Each row is a point on a tangle of strands that fork and nearly touch. The rows are in no order.
(in the rows, 128 means zero)
Two points are linked if the straight distance between their rows is under 101. Some points are linked to none.
Rabu: [ 84 136 120  71 122 137  85 143 136  99 153 126 102  81 131 140 152 177
 127 158 135 133]
dul: [142 138 145 134 153  80 135  95 116 142 153 128 169 124 110 143  83  69
 132  96 106 213]
vabif: [189 122 157 105 116 212 118 156 114 101 170  88 129 105 133 152 185 116
 120 130 187  68]
lizer: [179 115 111 123  99 149 131 134 131 118 138 120 139  78 105 148  89 114
 145  94 202 100]
bogaf: [106 111 111 155 165 109 168 128 122  96 134 189 145 163 112 106 150 118
 156 147 100  87]
Vizup: [149 135 137 102 107 186 158 143  79  90 147  91 133 100 118 141  77 159
 139 121 189 134]
daz: [135 189 146 153 149  71 112  24 146 204 129 121 139 129 110 127 147 100
 150 119  97 128]
leso: [139 157 124 165 135 140 149 153  87 120 143  79 136 130 143 110 124 137
 108 128 104 174]
samib: [152 124 109 130 167  70 116  75 113 134 142 101 129 123 104 130  90 119
 180 163  81 165]
boref: [147 114 124 172 116 143 169 124 162 205 115 114  93 112 154 125 103 122
 136 159 133 113]
vok: [144 126 107 176 142 110 207 135 139 121 144 148 118 125 120  80  92  64
 162 122 118 152]
Veku: [110 141 120  84 155 141 126 138  99  95 143 138  95 114 132  79 181 152
 136 164  78 127]
koseb: [153  98 119 133 123 148 100 164 101  59 155 144 137 133 105 136 129 129
 121  89 185  87]
varag: [123 149 117 123 163 163 147 118  91 121 144  98 135 188 126 166 123 169
 145 177  88 128]
Varaz: [167  70 140  98 141 123  98 163 183 143 161 134 112  87 158 159 174 141
  90 169 181  78]
lut: [ 82 134 109 131 105  86 132  68 192 145 122 164 117 127  98 148 170 127
 130 130 107 112]
tet: [114 125 111 102 149 133 128  86 132 107 139 186 132 123  72 184 123 130
 150 122 164  94]
Reku: [176 111 127  96 120 172 129 157 126  81 182 111  82 105 147  98 190 114
 131 144 148  83]
tob: [121 137 137  86 108 205 143 127  88  82 155  71 107 109 106 143 142 140
 115 145 141 110]
peraf: [ 91 112 117  84 137 112 152 115 184 130 167 183  92 129 125 133 138 149
 160 196 118 117]
sesi: [165 139 140 198 110 153 136 157 115 140 124  91 113 190 175 120 122 116
 103 131 120 101]
Sizu: [ 97 120 117  91  84 117 122  78 206 125 142 154 101 105 108 121 134  96
 152  87 159 122]
kigi: [128 173 136 178 142  75  97  69 117 205 141 116 151 121 131 132 105  99
 157 110  93 156]
fug: [119 129 111 155 124  63 101 109 139  85 139 142 167 172  95 129 118 108
 151 105  87 146]
siza: [121 121 112 186  97 107 122 148 184 147 130 122 114 152 160 119 116 118
 139 128 112  98]
kibun: [108 141 131  93  73 152 106 151 168  85 161  95  78 109 175 123 174 147
 120 158 117 129]
fekel: [144 139 128 149 166  90 183  51 133 144 149 156 136 135  83 129 110  94
 163 127  98 165]
soka: [128  66 125  98 100 105 179 125 175 166 136 157 103  81 138 126 189 142
 111 128 142 103]
Gegi: [108 154 111 179 131  72 112 112 146 139 128 161 139 159 118 104 109  88
 153 100  74 136]
Goni: [150  82 124 133 130 173 130 140  85  70 141 119 146 133 120 156 140 164
  92 104 165 100]
Zirez: [119 168 118 107 102 138 129 135  78 111 101  82 131  95 114 120 186 107
 113 100  64 147]
Dib: [ 91 130 108 132 135 129 139 122 162  75 163 146 143 188 118 154 124 129
 154 142 100 104]
sevo: [140 127 140 159 148  91 113  66 106 167 155 122 156 199 159 172  84 137
 155 167  85 160]
zar: [126 141 123 135 142  87 105 128  74 106 116 111 182 138 104 122 127 143
 118  99  89 189]
vinun: [117 161 128 107 132 135 122 164 135 103 129  98 119 127 135  76 128  99
 134 115  84 190]
Riz: [103  99 107 152  93  99 128 106 193 113 134 140 134 132 115 170 140  95
 112  75 152 108]
Gotik: [147  56 137  97 125 109 135 184 183 167 151 123 119 102 191 148 181 173
  86 163 148  77]
veg: [109 152 120 148 158 100  95 122 155 186  82 119 143 173 129 189  97 124
 115 137 103 118]
fiv: [124  81 130  84 121  95 161 129 207 170 112 141 121 105 161 167 181 133
  92 130 152  78]
Ket: [157 156 138  82  84 168 121 157 117  93 124  68 113  60 132  87 157 108
 127 102 159 123]
Ril: [158  81 120 137 109 108 117 160 169 109 136 159 139  63 130 119 155 113
 136  96 178  91]
rosof: [124 105 122 142 140 124 195  98 224 164 109 119 106 150 147 151 143 101
 116 127 148  80]
kevok: [134 108 119 144 135 135 139 167 131  96 145 124 120 111 146 103 181 151
 104 135 119  76]
gis: [159  88 125 153 137 129 165 162 103  55 136 141 147 141 134  94 152 116
 119  99 134 117]
fipa: [147 141 131 189 162  91  96  92  91 173 111 136 157 159 115 121 112 142
 156 151  92 110]
bedef: [121 155 148 193 132 178 101 138  88 172 112 138  98 114 144  49 115 118
 112 137  91 128]
zabeb: [128 190 138 148 109 190 121 117  68 169 122  87  96 161 132 117 155 111
 125 142  64 128]
fop: [132 129 126 136 173  97 182 110 124 150 140 165 118 127 112  93  92  74
 170 148  83 172]
bolum: [165 103 132 100 129 101  90  77 104  89 144 153 180 149 109 140  91 119
 164 110 156 204]
ganu: [127 113 112 132  97 122 139 160 128 153 116 124  94  90 186  71 150 172
 121 131 109 129]
nuboz: [136 159 159  98 133 137 112 163  75  96  91  98 161  95  93 118  73 115
 124  80 158 171]
Kaz: [114 145 135 172 155 106 122  97 116 195 107 119 172 147 136 189  96 139
 110 123 107 147]
fudo: [126 119 153  34 128 165  96 167 123 101 155 155  82  78 155  58 144 133
 127 131 162 128]
kasok: [129 107 119 114 116 130 104 134  90  75 135 166 167 137  95 136 113 133
 119  84 151 139]
fanit: [160 138 128 104 111 190 169 144  99 142 114  58 114 169 176 169 166 111
 104 144 105 106]
Fudip: [125  99 108 159 127 104 157 105 127 110 121 159 162 140  93 175 122 140
  99  93 140 128]
rik: [134 151 140  96 136 134  89 172 117  58 114 131 122 118 124  96 188  89
 120  80  94 132]
Das: [126 136 134 102 109 177 138 128 120  76 149  87 119 179 138 174 126 136
 109 136 119 150]
Rotar: [ 84  79 144  45 119  68 138  91 143 152 128 204 124  88 108  94 170 130
 107  94 136 124]
tuma: [135 142 166 102 100 151 126 124  56  88 104  92 184 104 117  95 113 127
  90 112 146 218]
rudop: [144 154 119 120 149 129 121 158  69 119 124 166 151 115 114 141 102 133
 172  69 212 123]
pedus: [137 157 128  74 143 119 110  89 143 138 111 183 127 100  79 142 126  94
 176  60 182 133]
zib: [115 138 118 126  91 149 123 169 185 124 127  75  87 150 190 139 157 139
 120 153 110 111]
tepad: [124 107 114 185 146  99 163 112 124 173  76 179 118 116 115  95 148 133
 124 124 120  93]
guk: [127 122 115 177 120  67 121  98 111 130 129 147 175 192 122 149 113 134
 121  90  96 160]
zatev: [125 153 154 189 125 159 142 122  79 196 146  95 155 147 162 153  76 150
 100 138 133 175]
geses: [123 131 172 167 163 126  99  65 116 180 152 145 159 209 146 151  65 112
 147 172 113 126]
Nenin: [121 133 124 110 151 140 158 123 125 125 126  86 145 163 136 189  83 169
 111 175 115 160]
vov: [157 172 137  98 120 169 141 158  67 117 127 112 140 100 124 116  99 143
 162  85 205 119]
fibo: [112 137 135  67 141 104  74 126 148 125 108 206 126  93  92 120 132 116
 156  87 167 109]
Dibe: [143 110 108 114 136 109  98  80 125 107 131 114 161 126  75 209  83 156
 144 115 148 136]
luve: [132 134 134 161 134 171 113 146 149 172 104 107 107 189 178 137  68  94
 116 168 135  93]
bevot: [136 137 130 132 142 119 124 104  75  85 153 125 148 195 139 102 127 132
 140 136  86 188]
Falo: [137 128 150 130 109 168 178 109  57  99 111  95 160 140 139 129 152 151
  90 128 117 195]
nakek: [106 131 118 122 134 108  93 112 144  50 160 144 137 163  91 123 125 130
 163 132 100 124]
rulo: [141 119 131 212 126 121 173 139 131 190 102 104 143 146 155 166  92 131
  90 110 135 122]
nafef: [119 174 138 145 141  96 112 145 127 103 154 108 135 140 140  97  93 106
 148 129  71 208]
bido: [105 139 121 138 134 109 120  73 134 219  86 185 111 122 113 101 130 134
 137 157 109 129]
kasom: [149 123 133 109 100 182 173 139 124  96 138  26 143 127 149 169 104 147
  87 133 169 148]
Gofu: [ 83 125 150  91 146 134 156  84 173 217  85 177  94 162 144 140 146 149
 113 165 123  81]
Fevut: [182 121 124 171 140 165 164 159 141 141 120  80 131 159 185 131 157 134
 115 152 125  70]
lov: [119 156 106 135 115  84  88 119 136 120 115 104 154  85  77 163 109 154
 130  97 116 161]
Rufo: [134 134 110 100 152 122 145 103 111 127 113 127 160  77  62 145  72  99
 138 108 142 167]
Ledu: [137 121 145  82 112 185  99 107  85  64 153 115 152 180 117 158 130 142
 121 131 142 152]
ged: [119 135 101  92 173 114 129 122 116 113 112 149 123 106  99  90 136 150
 153 162  87 143]
ralam: [153 157 152 152 161 115 108 100  56 138 149 125 159 176 153  80  98 121
 154 135  82 185]
gab: [120 158 128 111 120 151 117 112  84  96 120  64 164 138  97 168 145 183
  95 140 103 143]
gof: [139 159 154 100  61 164 133 127  46  89 120  75 151 103 112 119 102 129
 101  91 172 163]
muret: [140 127 124 112 129 118 125  86  65 104 117  98 190 108  94 154  97 170
 120 143 138 187]
Zab: [140 134 118 140 154  94 136  62  96 133 158  99 155 156 120 175  91 132
 163 177  96 181]
Rog: [136 116  97 189 147 122 175 136  97 124 132 163 144 185 127  98 119 119
 143 130 125 115]
Bama: [145 143 120  83 143 139 129 102  71  70 155 123 132 163 105 109 148 112
 141 143  80 161]
fefi: [ 79 135 144 165 108 105 125 119 182 176  96 156 129 173 128 153 158 110
 130 116 117  70]
zat: [151 119 131 145 103 127 146 149  87  95 113 100 159  86 109 110  76 124
 103  79 160 179]
folob: [116 135 162 196 146 168 129  69 157 211  98 141 110 137  98 143  98  74
 101 124 131  90]
tafup: [127 141 164 150 181  66 145 128 146 135 128 149 153 130 101 125  96  55
 143  88  95 189]
motog: [123 151 122 165 150 160 146 141 118 175  94  97 115 161 147 159  82 135
 117 161 125 126]
Pida: [127 118 143  50 113 143  95 161 130 135 136 174 101  79 127  88 103 136
 156 123 188 140]
razub: [130 120 160  83 133 137 109 183 128 100  88 149 107  59 122  81 113 107
 141 108 186 131]
gune: [109 117 111 101 167 148 140 173 155 115 125 113 110 115 143 178 142 147
  96 176 148  83]
lemom: [131 131 136 153 142 106 166  55 118 189 120 141 164 181 131 194 108 128
 106 128 119 169]
Zogub: [106 127 133 110 119  84 128 103 131 205 111 179 108 121 143  72 118 149
 159 158  85 139]
zabi: [102 130 113 156 160  82 148  96 145 163  88 183 148 119  96  99 164  99
 124 115 102 120]
Zub: [116 131 144 186 127 146 141  81 157 235 103 143  97 108 133 130 103  91
 118 152 136 123]
Doruf: [119 140 107 102 133 136 117 117 138 115 110 113 139  97  75 220  89 162
 119 126 158 117]
goz: [107 133  95 136 151 107 150 106 147 148 110 142 122 127 123 123 132 148
 153 165  93 138]
mikan: [121 157 126 116 123 172  82 156 104 102 159 130 118 146 122 192 122 155
 138 115 205 101]
forez: [105 137 112 129 172 136 126 161 150 172  84 137 110 164 172 142 123 152
 110 169 119  73]
vitev: [104 138 129 166 154 122 122 153 135 130 106 144 139 230 155 154 132 128
 117 144 110  63]
dibi: [ 98 156 149 157 121 126  71 124 136 168 122 164  96 153 133  62 127 135
 153 162  90 131]
fodor: [126 117 118  75 100 136 132 101 179 143 134 166  94  57  95 114 117  89
 147  90 188 138]
Tul: [148  96 118 156 133 150 196 119 145 111 144 120 139 180 164 176  97 128
 114 139 151 156]
gil: [ 82 122 125 147 121 119 128 131 148 154 119 178 116 160 143  97 159 133
 143 179 108  74]
tof: [106 106 124 132 120  99 152 141 165 134 125 171 108 111 141  56 133 108
 157 133 107 140]
bigof: [140  94 146  94 131 155  87 164 151 132 165 151  81 102 144 144 168 151
 109 162 212  87]
bozum: [ 88 104 112  73 125  56  99 145 144 112  97 173 144  71 103 108 161 138
 122  98 123 126]
Tefi: [116 162 106  88 117 158 109 150 129  89 136 106 102  96 106 106  98 129
 151 124 142 156]
fafo: [120 143 108 127 156 148 197 144 134 146 120  83 113 149 153 169  89 137
 124 180 125 129]
puseg: [124 130 119 110 148 101  77 130 125  80 114 182 137 119  80 131 107 119
 147  94 139 121]
zamaf: [146 127 122 133 156  92 149  28 126 129 132 131 152 139  77 167 125 115
 126 131 106 162]
veb: [141  90 135  85 107 138  97 120 146 169 178 176  96  64 133 156 154 146
 133 150 213 100]
kazup: [ 95 114 105 109 131 141 134 134 175  68 166 158  93 138 125 144 125 141
 151 172 131 104]
Vigon: [158  82 103 165 119 129 189 138 172 120 143 135 105 128 155  92 138 126
 148 155 127  95]
zutok: [107 143 118 104 127 144  72 144 139  94 147 121 126  99 100 198 112 167
 131 112 171 122]
Nedi: [ 91  75 122 102 121  74 149 150 150 109 139 196 116 117 151  70 161 132
 146 137 122 107]
tad: [102 135 107 128 140  68  88 131 151 126  89 138 142  64 101 129 135 143
 124 103  98 147]
Gadun: [143 152 173 177 161 161 125 113  60 172 163 138 161 143 164  88  94 131
 135 121 100 181]
Zosa: [151 138 121 169 116 154 165 171 126 108 132  60 111 106 160 107 144 130
 112 129 126 127]
vavul: [144  77 104 165  98 146 184 127 155 139 159 110 134 138 131 175  87 100
 118 129 149 156]
mepa: [121  88 100 127 105 109 142 133 184  90 131 170 123 102 107 130 160 111
 128 111 145  98]
kobi: [139 116 126 118 107 162 187 140  88 100 143  78 145 120 119 147  97 151
  97 154 154 162]
Bar: [140 109 111 109 131 135 172 130 185 115 134 132 126 121 118 195 116 110
 118 123 162 103]
Koso: [109 146 116 120 121 128  92 155 108  77 129  85 145 111  95 183 137 177
  93 115 140 125]
banab: [126 141 121 143 145 143 137 154  94 145  82  87 171 196 168 162 118 160
  68 135 124 148]
Fov: [116  50 140  68 122  75 153 147 157 127 137 204 118  93 126  86 170 105
 125  93 151 115]
sopu: [ 95 166 159 147 133 107 163  51 178 193 102 171 108 153 110  71 177 109
 128 103 118 127]
mipi: [121 166 134 143 113 143 127 141  61 127 118  80 133 134 137 109 153  93
  92  86  84 184]
Gime: [104 157 155 195 129 145  43 124 111 144 110 128 132 190 113 112 101 114
 140 147  81 107]
fot: [186 143 142 113  93 178 105 158 103 111 166  64 129 115 134 151 142 141
 133 101 222  70]
Raf: [ 88 151 148 202 107 121  84 113 164 191 107 154 124 168 117 136 111 106
 150 125 118  96]
gofa: [147 114 167 119 157 115 110 178  97  52 101 135 141 146 103 111 108 103
 115  80 119 165]
pak: [134 130 138 169 163  94  87  59 115 206 101 159 126 115 101 101 112 119
 158 169  88 110]
daba: [160 102 149 103 117 113 104 195 141 112 105 155 123  60 136  94 139 121
 144  83 206  92]
kibiv: [154 119 137 177 108 166 147 141  86 103 135  99 132 199 168 120 154 117
 108 105 109 140]
Tufi: [132 142 140  99 108 190  96 132  62  96 160 132 144 162 119 160 135 151
 126 105 198 131]
fikoz: [149 166 160 185 149 151 101 139  65 154 116 116 142 158 132  56 121  98
 111 117  76 143]
midef: [199 136 140 118 125 153 103 167 106 114 157 119 129  82 148 112 154 140
 148 101 211  71]
Toka: [138 152 135 141 167 119  99  96  89 133 124 105 140 207 124 154 112 158
 148 189  86  96]
lig: [ 76 120 144 140  92 134  87 128 141 183 106 162 108 178 146  62 135 157
 157 177 116  94]
nud: [131  94 114 129 113 143 167 114 146 111 123 149 150 155 103 215 103 118
  98  91 174 122]
Rido: [120 115 150 174 124 173  96 123 130 181  88 134  87 107 140  81 101 135
  95 175 101 107]
zesun: [101 108 111 151 133 120 147 154 147 112 120 168 128 151 137 115 190 146
 131 143 120  69]
zata: [139 128 135 106 128 118 136  90  73 120 111 129 192  97  77 143  75 132
 150  99 174 179]
Fito: [ 80  97 136  73 104  55 109 123 146 151 137 187 130 109 118 120 170 161
 117 118 113 132]
rivin: [130 148 104 160 119 145 133 151 128 163 105 111  79 115 157  84 148 142
 129 155  99 126]
tak: [134 122 101 111 160  98 143  72 131 117 125 160 150 113  61 156 124 130
 138 137 108 120]
Zuti: [149 124 121 113 128  85  87  69 129  97 136 138 165 117  72 167  98 102
 162  95 144 156]
Nele: [116  80 131 101  98 113 138 166 161 185 136 112 107 108 204 124 147 192
  97 160 130 105]
leb: [177 121 116 121 131 155 131 146 126 148 145 145 126  51 129 137 137 126
 157 114 224  75]
pofup: [150 132 122 132 117 178 157 141 139 113 156 108  79 157 168  99 153 130
 145 166 104 106]
donub: [139 121 138 105 114 152 137 130  53  70 110 108 159 139 107 109 142 110
  99  99 123 189]
votun: [103 156 127  56  79 158 101 154 131  94 144  95  83  93 143  98 162 133
 123 126  95 156]
rege: [115 179 125 178 124  78  96 124 111 173 135 104 136 112 131 130 108 125
 132 108  82 175]
Sot: [140 169 139  54 149 131  88 127  99  94 123 101 124  78  99  96 104 143
 161 139 118 162]
rar: [103 129 176 168 146 142  71  58 170 209  92 133 132 149  99 136  97  79
 110 157 108  92]
Fus: [114 117  97 177 163 108 173 126 117 187  75 146 120 116 123 161 144 145
  99 122 114  82]
keles: [139 142 140  59 123 191 122 132  53  79 121 115 120 102  93 117 161  71
 131 110 128 130]
Kasi: [145 122 111 100 130 148 120 163 120  74 138 134 100  72 128  95 170 135
 129 121 142  96]
ven: [ 94  90 124  73 154 104 133 155 205 156 136 149 109 130 170 176 158 130
  99 168 161  92]
boviv: [164 134 107 149  96 130 162 166 137 127 111  58 123  52 137  91 151 153
 106 134 135 128]
zov: [106 191 119 129 108 159 126 128 106 157 118 100  97 133 145  78 150 117
 137 151  70 149]
puz: [133 114 119 144  83 108 123 154 207 129 149 120 107 153 187 119 161 149
 134 135 125 103]
vivog: [109  80 138 107  85 126 139 130 170 213 100 131  88 138 194 120 120 152
 113 154 122  90]
pigid: [144 118 130 150 158 121 152 183  96  73 111 138 134 150 124  69 132  93
 110  83 106 151]
mip: [129 131 124  96 150 138  75 170 115  84 164 186  94 111 112 110 140 107
 160 109 187  90]
zilus: [196 100 130 101 141 197 143 151 130  53 176  95 120 125 144 147 165 129
 116 144 154  80]
kotiz: [136 131 105 111 106 148 105 142 146  90 163 144 101 106 114 117  77 103
 179  96 160 135]
Viv: [180 112 140 180 130 175 134 149 157 188  94 101  98 142 171 111  95 105
 127 169 132  75]
buve: [126 122 101 174 161 115 150 130  97 148  82 141 155 165 104 154 137 169
 102 121  97  99]
gul: [131 123 117 155 124 135 143 144  82  79 146 122 148 179 129 121 166 146
 104  99 112 120]
vipom: [ 99 126 124  99 138 108 143 153 118 156 106 164 107 126 156  47 139 139
 153 147  88 158]
misu: [123 105 127 148 128 117 180 107 129 146 118 139 162 192 145 193  96 134
 117 137 139 181]
magum: [ 97 109 148 111 104 121 163  68 159 224  90 176 104 143 133 106 168 141
 101 122 111  90]
Nimap: [105 160 134 137 147  79 134  30 171 170 111 141 121 158 101 138 163 116
 147 134  96 116]
per: [119 161 136  72  79 160 128 144 103  96 121  77 102  79 115  98 174  86
 110 110 105 150]
supo: [159 100 137  79 119 136 126 169 150  92 148 130 110  63 151  57 156 111
 129 119 151 132]
pabi: [153 158 130  79 142 132 114  99  68  99 127  88 165  83  82 137  79 162
 158 156 136 169]
Miti: [100 145 142 175 129 150  76 143 131 140  87 125 122 198 141 118 117 137
 107 146 104  70]
Peme: [120 112 132  87 132 152 122 121 156 139 147 172  92  56 101 152 118 127
 141 133 202 108]
sifup: [121 122 136 187 119 125 158 145  86 161 110  97 153 166 160 162 113 151
  92 114 131 158]
lita: [ 89 136 125 113 142 125  79 143 142  57 167 149 124 158 120 114 177 143
 135 148 104  93]
Vakes: [119 120 164 171 156 123  79  83 138 184 105 133 154 193 104 153  76  98
 138 175 113  96]
geto: [113  58 135  76 111  84 123 173 127 108 172 170 122 129 172  57 188 151
 116 138 121  94]
donam: [173 107 120 114 107 141 179 145 154 107 149 116  94 103 166  63 155 135
 148 160 118 121]
Tisov: [133 140 130 106 158 116 134 133 138 120 114 125 124  76  95 111  72  87
 157 123 117 185]
tes: [ 93 141 120  87 100  95 135  53 197 151 127 153 108 110  97 109 159 120
 154 113 125 155]
Bage: [119 134 156 130 112 157 160 135  89 117 110  75 155 146 144 159 121 184
  79 152 149 195]
mes: [112 133 111 170 133 121 159 119 140 136 139 123 121 141 111 153 107 122
 148 132 102 139]
Benas: [153 106 140 137 155  55 110  71  93 102 148 136 183 142 127 145  97 114
 140 110 125 214]
vomig: [137 136 137 206 158 125 131 131  76 153 122 157 133 166 124  89 121 109
 124 110 108 131]
Ruzop: [135 121 108 132  85 136  90 165 163  88 134  89 108  66 135 123 127 147
 115  98 158 125]
Nudiz: [134  96 116 133 114 123 138 163 219 111 141 124 121 116 156 180 141 117
 115 133 162  80]
mafud: [181  91 126 146  96 158 139 168 132  72 138  85 152 112 139 154 132 146
 111 102 161 106]
des: [112 183 120 168 127  86 102 121 126 166  93  92 137  93 119 136 125 167
 147 145  85 148]
vomor: [183 119 146  82  85 138 107 180 150  98 122  75 120  67 162  60 154 100
 128  96 136 134]
Lupel: [124 153 137 110 118 102  80 150 118 107  92 110 149  71  83 123  87 132
 139  80 153 159]
tate: [ 97 149 115  91 133 109  87 138 140 127 124 100 121 101 118 164 153 197
 127 165  93 129]
bilu: [156  98 129 128  74 126  98 160 205 111 149 105 126  86 154 162 140 151
 127 121 160  99]
Dudo: [122 164 121 177 140 113  72 106 101 143 114 127 131 170 134  84 116 130
 152 149  76 129]
Paga: [135 137 109  99 143 145 123 108 112 124 134 186 127 107  95 151 107 107
 168  76 202  99]
miva: [175 127 122 115 137 164 180 176 130 116 129  52 136 167 191 166 142 130
  98 144 140  91]
sidok: [120 158 133 134 121 183 152 142  83 139 102  82 110 168 156 139 162 142
  98 146  83 106]
rin: [116 129 137 121 132 154  59 170 137  91 174 154  91 107 127 121 166 131
 128 148 182  86]
Naza: [113 130 115 146 160 135 146 125  73 116  96 106 153 130 107 161 132 182
 112 130 105 143]
boz: [104 143 105 100 150 103 109 103 168 132 113 115 127  98 106 213 116 180
 123 146 117 123]
kitug: [131 116 125 164 133  89 167 135 102 123 102 115 155  79  93 124 100 103
 102  64 141 181]
forot: [109 148 145 131 147  63 119 130 161 141 104 159 136 136 119  82 110  78
 154 112  83 174]
vigas: [173 107 118 185 119 131 184 156 145 137 157 126 114 146 156  82 114  85
 156 126 123 134]
Demid: [105 132 104 138  93 100 136  95 192 112 136 137 114 111  85 142 114  81
 130  91 144 150]
mevep: [103 133 120 140 140 126 124 108 155 207  77 158  96 142 145 142 124 139
 114 159 113  90]
pafor: [113 156 119 127 154 127 112 161 119 141 104 109 151 214 163 176 119 148
  95 139 102  99]
fedak: [122  59 142 107  73  94 136 161 198 116 167 142 116 133 175 123 169 136
 118 148 141  84]
Kag: [121 131 144 228  98 136 111 138 152 185 126 138 118 140 142 108 103 101
 127 113 119 102]
dova: [130 148 110 110 102 184 148 136  87  85 156  66 126 136 127 144 164 129
  99 118 113 143]
gubu: [107 138 134  82 152 169  94 174 149  88 151 100 106 123 144 186 155 137
  81 152 167  80]
rif: [136 151 158  98 173  95 123 141 150  92 132 117 136 110 121 108  74 103
 168 136  90 213]
pila: [ 99 109 143 126  95 102 178  69 175 198 124 168 105 135 138  64 171 115
 107  85 130 117]
kogip: [119 126 105 167  97 125 148 137 137  90 163 107 127 139 128 128  86 110
 136 122 110 169]
bufo: [133 134 157  88 151 143  85 174 101  49 115 147 116 128 114  94 129 103
 147  76 128 140]
Siku: [151 111 116 143  99 136 140 163 144 108 117  72 144  61 119 146 128 150
 108 110 158 110]
kosap: [127  95 111 130 114 124 177 132 149 171  99 153  97  90 162 107 157 154
 113 148 118  92]
pami: [ 97 116 122  75 126 124 107 129 132 109 157 170  98 112 144 100 175 167
 115 166 116 119]
Zera: [134 158 131  73 141 177 134 144  77  74 160 117 110 131  97  98 137 101
 147 117 100 150]
Zak: [159 137 127 145 186  67 127 105  70 158 150 121 158 148 122 110  95 110
 170 152  79 177]
Loguf: [120 139 158 195 134 152 130 101  71 168 156 131 183 147 185 130 102 148
 115 134 121 208]
Zaso: [ 86 135  96  92 156 112 126 181 181 139 115 148 111 148 180 164 143 136
 107 169 139  71]
Bol: [141 102 102 139  87 153 144 133 159  96 163 125 125 126 114 150  82  94
 148 109 160 151]

A fork is a point with three links, a tip a point with one. Leave the first point through the second and follow the links. Name the first fork or tip that comes.
sidok; zabeb: Zaso
motog; luve: ralam
kotiz; Tefi: vinun
ven; fiv: rik

Follow the links from the first point to the second, and from the first to the third. Name the last point that the two ways share.
sifup; Rido; mip: zesun
vigas; Bar; gil: Siku
buve; Benas; Bol: Doruf
Fudip; Zogub; Sizu: supo
mepa; gil; Zirez: supo
Peme; fibo; fefi: per
gune; lut; Rotar: bido
